A landscape with many valleys, sampled at points; each row gives a point and its height.
A ball rolls from a point to the lowest of its 2 nearest points, and stops where none of them is lower. Distance is the straight distance between rows; heights are no part of it.
bizog (h 355): [123 162 142 143 105  68 123 134 125  86  59 104 162 127  90 132 152 166
 150 160 127 137 100 134 121 159  85 171 175  98 149 143 105 110 182 152
 148 174 170]
Rud (h 380): [118 111 151 147 149 111 181 123 155  88 140 104 122  95 156 137 101 113
 136 140 136  66 113 112  66 115 118 119 152 113 154 118 143 128 147 143
  93 124 119]
luzib (h 60): [171 123 109  78 107 106 118 164  55 135 129 122 160 131  85 128 108 143
 123  86 135  94 204 143  81 147 114  76 166 106 159 178 143 133 105 145
 193 139 127]
Noloz (h 566): [ 96 141 149 127 101  95 141  94 147 130  80 149 154 111 149 133 136 118
 172 145 135 125 132 103 109 113 133 139 140 155  80 103 103 125 119 129
 146 143 146]
fad (h 81): [150 177  78  63  92 137  73 164  91 136 171 139 104 137 101 152 109  97
 114  68  79  99 159 169 177 145 132 115 149 118 118 119 126 125 112 137
 152 172 119]
mulo (h 113): [146 136  94 142 149 131 130 129 174 107 151 129  69 109 134 151  79 106
 123 146 128 101 119 135 121 109 139 135 100 158  92  75 132 104 154 103
  72 155 138]
Por (h 245): [ 93 102 143 132 125 160 137 123 122 160  89 129 167 138 145 100 185 152
 130 126 146 188 125 131 161 104 139 120 128 125 118 160 115 121 131 126
 160  95 131]
zazab (h 589): [124 127 130 147 130  85 144 120  94 149  94 146 179 140 127 112 119 157
 161 128 157 104 157  75  92 128 110  94 165 130 175 193 147 134  74 132
 178  64 103]
Dupu (h 502): [156 111  95  34  70 145  99 186 137 171 182 134 131 124 144 119 120  97
 122  76 104 107 167 168 140 102 152 111 127 144  71 121 152 128  95 132
 152 106 134]
pon (h 481): [113  94 131  63  88 173  94 150 147 173 144 160 149 138 160 100 187 126
 129  82 115 176 142 158 147  94 142 118  97 152  71 156 147 128 108 138
 183  62 139]
vuk (h 243): [126 126 145 191 180 161 133 102 181 112 173  90  48 126 141 143  82 117
  76 167 118 148  33 114 103 129 136 146  77 116 159 106 142 120 169 125
  66 140 140]
bub (h 555): [105 134 134  95  87 109 125  95 149 146  99 176 141 109 155 143 142 105
 173 130 129 130 152  99 119  92 143 129 112 177  45 101 109 140 101 129
 160 123 138]
Vabuv (h 471): [111  63 131  71  92 161 101 155 129 171 132 131 172 129 150  81 196 129
 137 114 120 162 150 143 139 101 160 111 101 130  69 145 134 119 138 125
 179  79 142]
Nal (h 188): [105  87 152 170 180 202 196 100 138 143 152 125 112 119 159 103 120 113
 111 135 111 116 108 115 104  99 152 102  80 168 153 126 159 161 116 115
 103  80 101]
rulu (h 181): [156 110  73 144 135 116  92 123 177 100 179 135  76 108 120 130  66 107
 150 162 115 107 106 147 141 122 126 158  81 147  95  64 148  92 185  97
  40 160 144]
Fise (h 179): [132 190 125 171 131  93 108  94 162 117  92 143  86 162 121 168 110 137
 112 163 135 163  65  85 139 151 114 170 129 135 128  99  92 124 128 159
 117 176 141]
feko (h 423): [159 103 161 117 139 140 141 148  56 141  88 106 176 106 108 119 190 184
 118 102 182 177 169 155 146 174 110  95 114  85 162 168 115  88 162 140
 169 108 155]
tuga (h 601): [119 109 153 162 174 172 141 132  86 152 132 132 141 175 106 114 157 184
  98 113 154 181 135 111 156 123 107 109 132 134 211 219 146 142  69 124
 153  67 100]
ginid (h 107): [141 151 117 148 176 173  98 152 133 142 169 134  67 184 117 158 142 139
  60 131 136 191 106 145 160 158 147 127 134 135 160 172 128 134  56 121
  98 113 114]
maku (h 174): [170 134  97 156 153 166 134 175 158 135 181 128  51 159 130 156 117 113
  90 133 128 113 129 159 144 128 136  93 137 136 137 116 139 120  88 112
  76 117 101]
Voge (h 198): [114 135 111 174 167 150 100  86 173 141 174 142  51 140 143 160 106 131
  89 178 151 194  59 106 131 120 142 169  33 158 107  92 139 134 126 108
  72 140 130]
posi (h 528): [114 138 114  82 105 141 107 125 160 148 161 176  97 119 146 157 129  90
 131  97 114 135 169 121 143  90 157 120 109 185  49 116 135 140  91 129
 141  95 128]
zigi (h 143): [113 123 123 145 145 157 107 137 148 141 131 133 119 161 134 124 159 143
 108 150 133 175 109 144 161 133 141 133 124 113 115 130 108 118 123 109
 112 121 133]
gida (h 224): [154 178  63  60  87 131  69 128 132 155 184 168  77 135 114 149 103  62
 101  63  60 124 145 165 214 122 135 143 121 140 101  92 132 132  99 132
 108 139 111]
nedok (h 432): [121 129 118 122 131  98 152 108 173  78 150 115  77  79 137 165  71 102
 146 148 120  60 113 147  71 103 112 154 119 143 105  92 139 110 182 126
  84 164 142]
naviv (h 177): [151 129 136 131 147 108 109 155  97 123  76 104 169 111  89 122 176 192
 136 138 147 159 140 183 153 182 101 139 119  76 147 135 105  89 208 133
 138 152 169]
zono (h 235): [114  98 174 193 195 192 207  96 148 115 163  96 137 139 136  71 108 123
  87 132 103 140  80 105 122 127 137 118 114 114 191 120 142 153 128 125
  97  99 115]
Luri (h 21): [139 155  90  56 106 131  59 152  95 139 146 154 138 136  95 131 128 121
 133  95  89 122 170 168 168 158 134 138 126 116  96 112 114 119 131 131
 161 166 152]
sezev (h 212): [115  83 156 164 188 189 217  83 153 116 162  97 117 100 144  84 104 105
  97 137 103 116  93 121  92 112 140 116  90 148 164 104 149 148 155 118
 101  86 112]
venu (h 160): [104 117 140 167 158 176 138 128 123 152 119 118 134 166 127 104 183 155
  89 149 134 207  89 137 180 131 143 139 104 108 151 153 101 134 121 114
 120 112 128]
Sutu (h 325): [122 143 139 143 127  86 133 138 114 100  84 115 155 135 118 127 129 162
 144 135 137 112 126 109  87 145 114 118 187  97 165 150 112 120 132 131
 143 142 144]
Pava (h 117): [110 183 132 158 136 105 115  88 152 149  86 147  84 162 144 175 138 144
  95 176 165 220  70  85 156 128 125 194  99 167 120 122 108 159  84 150
 110 158 119]
Vob (h 189): [164 162  86  92 100 136 148 167 133 140 182 127  73 127 123 167  94  78
 112  96 112  74 172 139 158 102 136  97 136 164  96 102 135 136  84 132
 109 145 103]
laped (h 126): [124 123 122 126 167 191 107 157 131 159 179 149  94 161 123 139 163 142
  61 117 127 196 122 165 161 138 137 129 125 129 149 187 136 130  67 120
 114  83 124]
mupav (h 36): [140 145 108 132 146 135 145 145 151 120 144 132  79 122 138 160  91 107
 132 132 136  84 141 133 104 114 144 112 140 153 105  90 133 125 123 123
  94 145 116]
pozu (h 292): [120  78 125 116 133 150 148 148 145 102 145  93 156  99 153 109 141 107
 144 140 122 100 122 148  89 126 158 109 132  92 116 108 155 125 160 101
 100 123 122]
kinak (h 374): [122 114 169 171 145 100 164 116 142  88 118 103 158 126 123 120 116 125
 139 131 134  94 103  85  80 125 108 121 189  88 194 164 133 127 130 147
 124 115 113]
les (h 115): [136 156  98 121 105  74  74 141  98  99  76 126 180 122  73 119 148 163
 185 155 104 123 133 188 142 167  82 200 113  97 108 100 110 129 206 144
 134 192 157]
zure (h 85): [146  71 125 140 152 201 185 141 148 143 179 121 118 112 152 105 128  96
 107 140 111  94 135 154 125 106 165  76 106 122 142 114 171 139 129 100
  90  87 105]
vur (h 95): [170 112  91  94 134 111 133 191  87 139 164 125 145 146 107 135 103 144
 100  79 135  88 202 147 103 130 108  62 170  96 163 187 148 142  84 137
 171 109 122]
gofaf (h 61): [125 210 114 128 123 125 119 103 116 128 127 160  62 151 128 183  93  87
 115 112 110 122 134 108 155 136 145 126 142 167 119  95 107 153  80 137
 128 166 103]
nibu (h 428): [124 108 104 125  97  92  66 123 155 121 121 150 183 109 114  90 154 132
 188 155 117 150 121 144 160 103 120 188  95 112  75  88  95 124 174 113
  97 139 160]
pef (h 89): [123 162 119 163 170 150  95 149 122 135 135 136  88 184 112 159 139 156
  75 148 138 177 102 130 149 151 139 136 142 117 167 154  96 127  91 130
 110 132 117]
Rofi (h 295): [122 177 112 133 130 104 119  88 158 116 115 172  81 128 137 163  87 105
 142 139 124 119 114  99 131 123 131 146 109 170  89  74 107 140 128 130
 111 180 144]
vuri (h 340): [120 163 137 127 101  86 126 126  90 101  72 117 168 123 104 131 132 164
 163 147 130 119 144 143  98 167  99 131 171 110 134 127 106 123 154 147
 172 169 143]
nozi (h 221): [110 132 134 174 173 154 135  82 172 134 167 115  45 125 152 167  85 140
  78 176 144 167  32  95 111 114 131 171  46 145 138 112 134 144 147 126
  89 134 131]
boto (h 156): [126 159 106  58  52 113 110 144  74 131 116 134 149 122 116 134 105  89
 152 102  95  58 187 137 109 131 145  98 149 133 101 118 139 163 103 136
 191 188 117]
Pofu (h 365): [109  89 124 117 124 115 125 111 177  83 154 119 139  71 142 122 115 106
 159 144 114  90 119 151  93 110 133 152  96 122  90  80 149 116 198 102
  69 138 142]
keda (h 132): [ 92 129 191 166 133 114 168  82 158 133  94 131 123 119 168 132 117 135
 140 155 159 138  78  75 106 107 118 152 122 141 135 141 117 125 122 147
 124 114 126]
ganef (h 35): [128 152  96  87  75  72  38 158  79 106 118 120 187 125  53 105 120 137
 187 133  80  84 154 185 138 177 127 201  92 117  80  92 152 168 199 106
 126 185 121]
malip (h 269): [ 99 103 128 120  99 119 127 119 133 153  76 127 195 122 152  97 189 132
 148 144 140 175 127 143 158  98 133 131 111 119  86 124 108 120 161 118
 159 115 151]
vavu (h 581): [116 150 149 142  91  67 153 112 101 113  68 147 160 122 134 133  90 126
 184 139 140  78 151  69  69 133 112 115 187 137 154 135 127 136  87 149
 176 141 116]
Siv (h 176): [162 135  81  58  64 117  92 172 129 130 180 122 125 121 107 137 101  80
 135 107  92  63 169 163 155 121 149 124 121 141  70  74 171 136 139 109
  99 184 110]
fel (h 151): [147 168 106 162 164 146 114 141 166 126 156 133  45 167 128 171  97 121
  88 141 132 136 107 131 140 136 142 121 126 150 129 102 133 121  98 116
  79 145 106]
poso (h 228): [116 180 111 101 105 115  88 117 111 126 113 171 122 140 122 147 119 102
 148 120 102 123 145 130 159 143 131 138 147 140  90  97 103 127 108 128
 159 175 119]
Num (h 390): [101 131 157 162 118 101 148 100 158 121  72 108 171 123 141 113 167 141
 138 149 141 162  81 127 151 115 119 164 143  96 134 131  99 108 182 134
 126 134 162]
vev (h 264): [116 161 143 137 118  82 125  75 175  94 112 139  91 103 133 154  86 113
 153 155 129 107  93  96  99 113 108 172 117 153  91  83 104 117 161 142
 118 178 157]
Vok (h 398): [126  82 170 170 165 122 197 102 156  69 168  77 153 106 139  90 113  95
 117 123 110  92  96  92  84 128 111 114 159  83 205 144 132 138 175 136
 100 103 102]
Zekar (h 10): [110 174 152 145 133 101 160  92 133 132  97 157  86 121 149 167  71 119
 153 134 149  94 124  78  78 116 121 139 139 180 124 109 122 134  86 155
 141 141 111]
lozin (h 252): [132  91 129 168 177 160 158 136 108 106 131 108 158 150 120  93 137 155
 107 121 129 129 125 121 108 134 130  91 158  69 202 160 123 129 142 107
 138 102 113]
tenu (h 38): [124 153 133 162 154 132 130 123  97 147  73 120 124 171 118 159 162 189
  79 149 166 222 108 131 177 158 115 141 123 114 181 185 106 107 111 130
 135 120 131]
Gulug (h 96): [181 130 137  61 106 109 115 149  49 144 132 134 154 124  85 143 108 154
 118  50 144 129 210 140 102 176  98  80 134 123 169 175 136 126  88 156
 219 120 147]
ras (h 119): [131 123 133 185 189 184 135 125 160 128 175 118  65 143 153 149 111 125
  81 155 138 151  78 127 129 128 148 119  97 130 153 112 142 135 111 101
  66 128 121]
ziniv (h 326): [110  64 139 104 115 139 151 126 165  84 152  90 170  60 158 103 134  93
 155 143 112  86 117 158  70 115 149 133 111 109 100  90 169 140 190  95
  82 125 130]
fibon (h 101): [157 135 114  36  70 105  49 178  64 128 145  96 180 124  80 103 126 137
 143 104 115  82 186 197 110 176 144 154 106 110  75 125 153 146 168 107
 156 171 144]
nam (h 178): [ 95 150 158 157 141 119 144  70 162 137 102 146  90 119 154 161 105 125
 132 154 163 147  72  85 117 102 123 161  89 174  95 117 116 128 119 130
 114 138 133]
voger (h 598): [126  98 148 150 163 168 151 141  73 146 125 124 157 149 111 106 168 176
 101 101 153 181 146 128 146 128 118  89 130 110 185 196 124 123 113 127
 167  62 117]
figum (h 403): [105 134 154 162 120 104 170 106 118 128  47 101 182 119 143  97 163 168
 123 139 156 178  99 134 157 125 103 145 149  90 160 157 104 110 171 141
 148 132 156]
tigil (h 311): [147 154 137 151 143  75 144 138 126  84  98 125 142 137 102 147  80 151
 146 133 130  72 138  86  71 137  99 106 211 102 187 144 133 130 119 137
 142 151 120]
kef (h 87): [106 151 152 174 135 126 148  94 138 156  84 126 119 167 154 140 157 158
 103 164 167 211  64  94 159 115 126 171 109 152 139 148 106 137  89 146
 116 138 122]
duf (h 72): [138 144  87  93 116 114  57 144 112 122 122 151 141 143  95 121 142 135
 156 134  96 139 148 156 180 147 121 162 118 110  91 104  97 108 161 129
 137 164 149]
Dodi (h 130): [174 144  90  81 121 140 126 177 100 148 173 138 104 150 109 146 104 120
 101  74 119  92 174 157 135 127 124  81 170 117 141 163 131 138  73 144
 164 122 115]
foga (h 220): [158 143 128 139 159 112 120 142  72 118  93 134 138 160  95 155 128 192
 121 106 159 143 158 115 124 160  95  96 165 103 198 176 107 107 118 128
 162 130 137]
Sal (h 109): [144 206  88 136 127 137  79 113 132 139 150 159  43 166 112 183 102  91
  80 113  95 142 124 121 170 152 138 140 134 161 120  94 103 148  78 133
 107 170 106]
Pafi (h 199): [102  95 174 176 161 162 200 100 127 133 112  79 174 144 142  55 160 141
 102 133 116 180  80 107 151 123 125 131 121 127 154 128 118 140 124 131
 127  97 122]
kud (h 308): [124 106 129  99 113 144 123 164 117 171 134 144 136 135 140 119 152 125
 138 106 135 119 166 127 114 110 146  92 143 138 100 164 136 134  85 138
 171  83 121]
gil (h 613): [ 87  64 170 149 139 143 198  95 139 132 113 107 170 107 162  65 154 111
 145 122 124 116 117  85  97 112 138 104 117 132 145 134 139 142 132 124
 131  68 109]
gop (h 63): [100 146 158 176 153 142 159 108  98 154  74 106 140 179 144 127 159 176
  86 153 165 227  75 113 184 121 123 161 121 135 178 174 124 140  95 137
 125 119 112]
Bife (h 186): [142 192  82  79 110 139  58 118 120 146 172 165  69 154 102 155 116 103
  84  74  69 145 134 155 206 147 141 154 132 133 116 115 109 131  85 145
 126 130 124]
Firov (h 219): [ 88 142 147 131 143 131 138  76 150 148 109 170  86 113 167 176 105 125
 136 145 164 150 116  92 101  84 133 162  88 214  89 113 117 147 109 123
 123 114 118]
nafip (h 231): [165 100  60 117 117 115  81 156 168 110 196 142 113 115  97 123  82 101
 160 152 115  98 131 166 164 130 148 155  97 146  81  59 168 112 186  93
  41 152 125]
mukiv (h 149): [164 145 112 127 132  95  81 153  89 119  81 125 173 116  65 127 172 187
 163 141 127 151 148 192 166 194  84 168  98  91 129 109 109  99 203 149
 126 178 167]
vub (h 273): [161 135  62 101 115 134  96 149 159 129 189 152  79 123 108 138  84  90
 135 126 106 104 152 153 182 119 144 136 100 158  68  56 146 111 148  97
  64 150 128]
Zad (h 155): [ 98  87 146 149 153 181 161 118 146 155 148 131 119 118 162 110 145 112
 130 131 125 128 122 121 117  93 154 101  99 156 112 132 148 146 110 113
 121  88 110]
kegu (h 280): [156  91 107 165 144 124 204 149 139 130 158 123 115  99 154 117 101 107
 117 137 152  48 162 117  92 100 125  70 133 141 185 152 162 156 105 119
  89  79  81]
duz (h 214): [ 97  88 167 165 164 187 185 118 100 145 113 112 166 162 137  50 189 161
 106 123 116 193 116 108 160 105 132 113 118 153 155 151 133 152 110 126
 152  78 105]
fiba (h 514): [136 141  99  41  71 132  94 139 147 158 171 168 125 124 151 126 127  90
 127  77  89 119 172 143 147 106 154 119 115 167  57 115 140 146  84 140
 161 117 136]
Vezav (h 596): [123  74 141 160 162 141 166 122  84 144 121 107 186 140 121  77 158 174
 116 109 136 145 149 102 129 124 105  84 146 105 218 195 138 143 113 110
 165  62 102]
sezo (h 84): [145 110 102 173 160 183 161 118 160 129 175 117  43 127 142 154  88 110
  84 172 132 128  82 158 121 110 139 110  74 141 151  93 160 121 147  85
  57 121 113]
Kupo (h 605): [ 96 124 173 179 146 131 179 104 117 141  90 121 158 143 150 100 146 154
 132 134 155 151  98  80 133  97 115 129 141 129 175 169 130 132  95 135
 134  85 103]
Lapu (h 296): [139 154 162 178 146  77 159 112 148  81 115 121  98 124 125 152  66 129
 141 139 140  65 110  80  68 129 104 128 185 122 182 139 140 135 119 161
 113 144 117]
nize (h 180): [ 99 105 164 181 166 168 155 100 145 130 125  98 145 150 148  82 154 135
  99 148 122 183  64 111 160 121 139 141 102 109 145 121 110 137 142 116
 112 117 129]
Taz (h 226): [117 100 159 143 129 107 143 139 120  83 101  66 187 102 111  98 178 162
 140 138 128 144 104 150 100 148 102 147 171  57 178 159 121 106 207 135
 125 134 142]
temam (h 261): [150 161  58  76  89 123  45 141 128 136 195 156 105 134  94 140  89  59
 143  91  73 107 158 143 215 126 133 153 112 144  89  80 131 129 136 121
 100 167 116]
zute (h 433): [187 100 163  83 120 124 105 171  63 143 122 119 170  95  97 132 178 175
 128  86 165 159 181 162 136 191 117  90 104  92 140 152 123  91 151 146
 181 126 178]
Lopo (h 200): [145 132 109 125 147 178 124 166 146 153 181 138  83 157 134 145 128 113
  90 109 132 131 138 157 143 119 149 103 141 137 110 150 145 124  72 128
 111  92 112]
Rufub (h 230): [117 159 171 160 128  92 141  91 174  98 110 120  91 118 138 157  96 125
 137 150 139 112  78  88 101 133 103 159 155 132 132 121 111 110 156 153
 114 169 151]
lenu (h 251): [117 119 169 165 139 102 150 116 149  79 101  75 161 111 121 111 151 141
 121 135 119 139  80 107 101 140  96 144 180  65 189 166 109 112 186 144
 122 135 144]
lidol (h 171): [142 173 116  77 116 134 114 129  68 140 113 160 126 141 100 160 129 146
 114  80 118 154 168 148 165 175 113 115 150 130 147 154  89 118  95 155
 196 144 130]
zozi (h 202): [136 122 143 150 147 113 125 148 101  98  89  94 173 118 108 122 165 185
 127 138 144 149 115 161 125 166 101 129 159  70 179 155 106  96 188 129
 135 153 155]
bunaf (h 201): [134 191 142 169 141  89 102 106 176  94 105 119  62 148 109 162  87 129
 121 164 114 120  66  86 119 149 105 164 141 124 142 107 100 115 145 161
 104 192 149]
Zubuv (h 262): [125 132 173 203 174 142 152 103 165 107 151  91  66 130 146 150  86 136
  88 160 141 137  41  77 106 134 121 144 113 122 176 129 131 132 149 140
  92 138 130]
Gola (h 70): [126 192 134 136 133 123 134  97 114 129 106 172  73 141 139 176  83 104
 130 124 131  99 145  86 124 126 138 127 148 192 109 120 123 156  62 148
 132 146  96]
deg (h 609): [ 96  93 158 153 131 127 159 127 121 132  99 117 173 116 155  93 149 136
 149 123 136 122 122  89  99 107 131 102 147 119 156 160 125 129 119 127
 143  86 118]
kizi (h 404): [117 104 151 135 144 119 163 108 181  67 151  89 100  65 149 149  94  94
 124 146 121  68  96 137  70 105 121 153 127 113 137 112 156 110 194 125
  78 131 127]
Ber (h 452): [140  78 140  59  97 137  98 166  77 156 101  92 196  99 129  91 197 161
 143 119 150 156 178 173 127 142 137 124  98  98  94 149 132 106 175 124
 184 116 168]
tugik (h 134): [160 145  78  72  93 133 100 175 119 134 166 136 107 134 117 140 101  89
 136  92  97  81 168 156 160 124 139 111 150 129  91  97 145 127 111 120
 125 163 113]
miz (h 575): [107 146 139 131 104  91 139 127 122 109  87 145 138 121 136 138 107 116
 172 140 128  88 141 100  82 126 128 117 177 146 113 111 118 130 108 143
 152 160 134]
kozog (h 413): [138 118 100 145 126 105  65 120 168 109 134 160 137 120 110 106 118 121
 174 152 119 139 106 128 152 122 125 185  93 122  80  75 114 114 175 115
  77 147 159]
ropa (h 137): [159  60 108 110 120 178 151 171 152 146 174 114 128 103 148 110 132  89
 130 140 128  93 151 165 122 104 165  77 126 123 102 106 176 125 132  95
  95  82 111]
gipin (h 442): [173 106 141  49  94 132  85 168  68 168 122 126 175 101 108 117 171 161
 134  80 148 153 180 190 142 173 123 123  91 104 100 144 129  90 150 148
 188 117 179]
Fedev (h 187): [165  66 101  74  94 153 108 185 150 137 187 114 149 115 133 103 131  99
 131 135 115  95 156 188 130 115 168 103 126 112  74 101 182 117 141  88
 107 113 130]
Sezas (h 144): [116  99 136 149 167 213 126 143 118 162 162 123 120 165 128 112 182 156
  78 132 120 216 106 149 176 131 145 123 106 129 158 177 132 135  88 121
 128  91 119]
zadel (h 620): [ 88  73 168 135 151 149 198  87 152 112 128 110 148  69 170  95 115 100
 143 126 123  92 112 102  65  99 138 123 117 138 147 124 138 143 149 133
 118  81 121]
bipe (h 268): [121  80 133 142 151 168 146 142 130 122 143 109 157 131 140  93 145 132
 132 133 123 120 121 142 118 131 146  92 147  97 153 130 131 128 134 105
 112 105 121]
Pavam (h 297): [ 82 106 151 127  78  91 161  99 134 129  53 101 206  99 169  89 176 120
 165 153 141 158 119 125 130  87 115 146 142 114 101 132 115 121 169 132
 156 122 163]
leb (h 628): [ 81  92 175 139 128 127 174  85 164 119 113 116 143  84 173 112 138 105
 146 139 128 114 105  97  93  88 123 141 108 138 107 112 120 133 167 134
 116 112 139]
lipa (h 229): [159 133  95 124 125 146 173 165 135 147 175 137  64 122 147 172 102  93
 115 120 136  74 168 139 131  93 134  87 125 176 109 117 151 138  77 127
  97 104  88]
duved (h 395): [121 124 119 130 125 105 103 111 176  99 140 146 126  99 134 119 120 112
 161 156 121 108 112 129 115 117 138 159 103 128  71  76 124 111 164 103
  91 151 153]
ribi (h 114): [134 142  97 123 139 124  76 143 150 140 129 152 120 164 116 131 152 136
 132 140 124 158 126 149 170 146 130 151 119 116  93 108  89 103 129 117
 114 147 145]
Bazi (h 593): [113 107 142 174 154  94 166 107  94 135  94 121 190 142 132  79 133 166
 141 110 146 116 133  63 101 118  92 102 153 104 210 199 150 129  99 123
 161  57  98]
netuk (h 279): [131 139 188 189 158 112 164 103 161  90 124 105  81 121 134 155  71 133
 103 144 146 100  72  64  81 127 107 148 156 117 187 152 135 125 140 158
 102 130 126]
maba (h 73): [142 150  91  58  60 106  45 166  60 123 145 116 176 135  66 112 116 116
 162 106  86  75 163 185 147 172 140 167 103 115  81 101 150 152 176 114
 147 202 126]
sozim (h 82): [129 133 112  73 103 117  98 162  97 131 120 126 163 131 115 120 137 132
 156 122 118 107 168 154 112 139 139 111 151 115  92 123 126 127 128 122
 169 161 140]
Gozab (h 223): [130 158 116 108 129 144 104 139 128 152 150 159  94 161 132 149 134 121
 107 106 123 140 148 142 149 130 147 116 147 147 107 142 113 132  68 135
 141 116 118]
dinu (h 83): [ 94 141 178 158 128  95 181  81 148 115  92 135 117  95 159 153  86 125
 155 148 156  90 112  71  69 113 117 141 146 153 147 136 121 129 117 149
 132 105 121]
lam (h 360): [103 105 178 150 126  94 165 104 149  87 115  87 156  90 147 120 129 114
 158 135 132  96 109  90  69 127 112 133 167  96 158 148 128 128 165 139
 118 119 127]
zamek (h 255): [133 187  85 114 114 118  64 106 124 118 134 174  91 155  98 154 116  86
 131 113  83 129 141 120 186 147 136 146 119 140 100  82  97 133 122 124
 123 183 126]
nirog (h 414): [124 122 145 140 132 113 150 130  74 139  51 116 180 120 124 123 173 184
 129 133 177 180 137 145 156 151 108 116 135  95 166 164 107  98 162 130
 170 122 157]
varir (h 259): [176 112  97 147 135 124 182 180 141 128 164 124  93 123 137 144 101 117
 122 125 148  47 170 127 106 100 120  67 142 146 152 134 150 146  83 125
 100 107  87]
pid (h 76): [136 140  91  91  94  87  45 139  81 108 105 140 188 122  53 116 150 149
 187 138 101 120 163 187 166 168 104 205  86 109  87  87 116 136 193 132
 140 179 141]
vuduf (h 461): [126  66 119  52  87 134  71 157 104 148 124 119 194 102 137  76 190 140
 154 123 130 144 160 168 141 126 149 137 104 112  65 131 135 117 166 102
 172 104 161]
fabe (h 318): [ 96 117 164 131  79  75 174  99 114 119  48  88 211  94 151  97 156 129
 166 146 147 138 120 116 101 119 108 145 171  95 137 150 120 112 158 149
 166 126 139]
pivus (h 133): [171 154 139  79 108 116 122 139  55 145 110 152 143 122  89 164 133 168
 119  64 156 164 191 139 141 196 100  93 134 129 161 165 105 113 101 164
 215 123 154]
sinu (h 542): [115 141 119  80  88 118  98 105 149 148 124 189 125 123 133 138 147 106
 141 116 125 163 155 112 162 101 140 135  99 185  40 100 106 141  94 123
 157 117 136]
Sutap (h 491): [135  90 118  57 106 167  94 174 153 165 176 157 127 132 155 109 150 105
 124  95 112 133 150 166 134 101 152  96 115 145  68 143 169 125  96 133
 155  78 135]
sise (h 193): [113 172 101  80  69 107 100 131  95 123 114 149 136 134 112 141 119  88
 164 115  86  77 171 125 139 139 139 125 143 142  91  86 124 150 117 122
 168 195 137]
pek (h 67): [143 171 132 155 154 134 114 132 101 142 107 137  93 181 113 182 140 178
  85 124 156 187 126 122 155 161 125 130 149 133 179 173  97 120  73 141
 136 122 120]
dedip (h 203): [134 169 123 122 119 110 127 133  70 122  87 149 137 155  99 145 125 167
 132 118 137 149 157 126 132 167 114 109 162 125 160 146  91 110 114 140
 192 142 129]
berug (h 152): [141 197  72 111 113 133  39  92 125 143 171 167  54 166  94 169 114  79
  74  94  70 160 123 129 198 149 134 160 112 149 116  94 101 136  93 135
  93 152 113]
fazud (h 385): [136 106 156 187 178 117 163 128 159  80 147 100 133 128 126 113 102 127
 108 122 132  92 100  98  80 127 107 108 180  76 217 159 142 133 141 126
  90 113 113]
Zito (h 110): [117 107 128 137 145 144 142 131 155 138 139 147 104 111 163 129 132 114
 139 138 134 109 128 129 106 106 153 101 120 137 101 106 132 126 118 113
 102 109 126]
Bup (h 586): [106 140 146 148 113  74 164 100 114 138  71 145 167 120 156 107 110 133
 183 133 153  91 145  59  73 116 112 104 164 151 152 165 143 126  67 143
 176  89 103]
liraz (h 290): [127  78 122 112 128 145 140 160 116 144 141 124 157 117 156  90 148 109
 137 122 139  86 160 134  93 113 153  77 140 112 116 157 154 138 117 123
 155  89 116]
rim (h 222): [170 101  85  69  68 133 115 189 145 124 189 105 130 102 128 126 114  99
 145 125 116  67 174 171 127 123 156 119 126 147  52  70 179 127 139  90
  84 145 115]
dep (h 26): [143  91 118 161 164 196 197 128 157 130 173 117  74 104 158 127  97  99
  96 154 125  92 106 161 114  95 139  92  95 144 155 109 161 132 141  96
  69  96 105]
nite (h 227): [ 92  72 146 131 140 186 163 125 104 158 105 117 179 141 138  54 198 144
 122 113 121 183 129 133 161 108 138 100 103 131 132 152 131 132 135 127
 173  76 119]
Remo (h 237): [142  95 121 148 169 125 131 153  90 126 123 128 147 154 102 125 124 180
 111 109 154 125 147 112 115 141 108  88 171  83 206 181 127 124 130 104
 144  95 120]
Bibav (h 303): [144  77 118 132 142 149 174 157 133 147 160 115 141 101 152 102 128  96
 128 121 137  62 163 130  86 106 142  62 143 112 146 145 163 147 101 118
 110  76  95]
vugum (h 339): [ 90 106 201 143  98  86 185  87 143 108  80  95 184  88 159 108 139 113
 161 136 143 122 105  86  94 108 109 151 156 108 140 144 120 120 154 164
 137 110 123]
vimuf (h 116): [152 113 105  53 104 129  68 176  80 143 142 115 180 126 107 107 158 144
 145 108 121 105 173 181 121 155 142 134 125  98  87 126 140 120 147 118
 161 150 162]
Vidag (h 150): [118 176 150 163 125 101 120  67 167 140 101 140  70 150 138 175 111 129
 116 158 157 166  63  80 124 132 120 183 105 171 114 100  93 149 108 149
 115 166 134]
Zogo (h 260): [110 166 117 121 144 132 125  84 144 136 130 174  66 114 151 175  94 106
 133 136 140 125 133 101 123  99 139 141  90 204  74  98 119 150  99 120
 113 137 116]
miges (h 372): [111 153 157 151 101  72 131 101 163  94  86 108 151 113 122 127 148 129
 152 169 125 136  80 124 134 135  96 191 151 101 121 131  99 111 183 162
 126 172 169]
riviz (h 118): [126 137 121  71  71 108 106 149  72 131 103 115 168 125 110 116 134 124
 157 111 120  78 195 138  75 143 141 102 153 126 102 134 132 145 108 134
 198 163 132]
ter (h 175): [124 160 115 171 163 129  97 109 173 129 151 137  51 154 136 167 117 126
  90 164 144 172  76 106 130 137 142 158  93 143 115  95 120 135 108 116
  77 151 125]
Migo (h 602): [110 120 164 187 171 143 158 104  92 143 106 122 161 168 117 101 148 185
 128 128 158 170 119  70 139 117 111 123 136 132 204 200 137 143  72 122
 136  78  97]
mig (h 283): [146 166  71 116 120 121  73 115 154 122 161 163  72 146 110 148 100  93
 130 127 103 131 135 126 173 125 144 148 103 159  72  71 116 116 122 115
  81 156 124]

Call two points neighbours if one is among the 2 nearest of the other. Go from one point of each pair to the other, from neighbour to neighbour, staying as low as possible. Name the highest point that can't be avoided.
ganef / sozim | vimuf
dep / Luri | rim
gofaf / Zekar | Gola
liraz / Zekar | Bibav
gofaf / tenu | nam
tenu / Luri | venu
sozim / mupav | mig
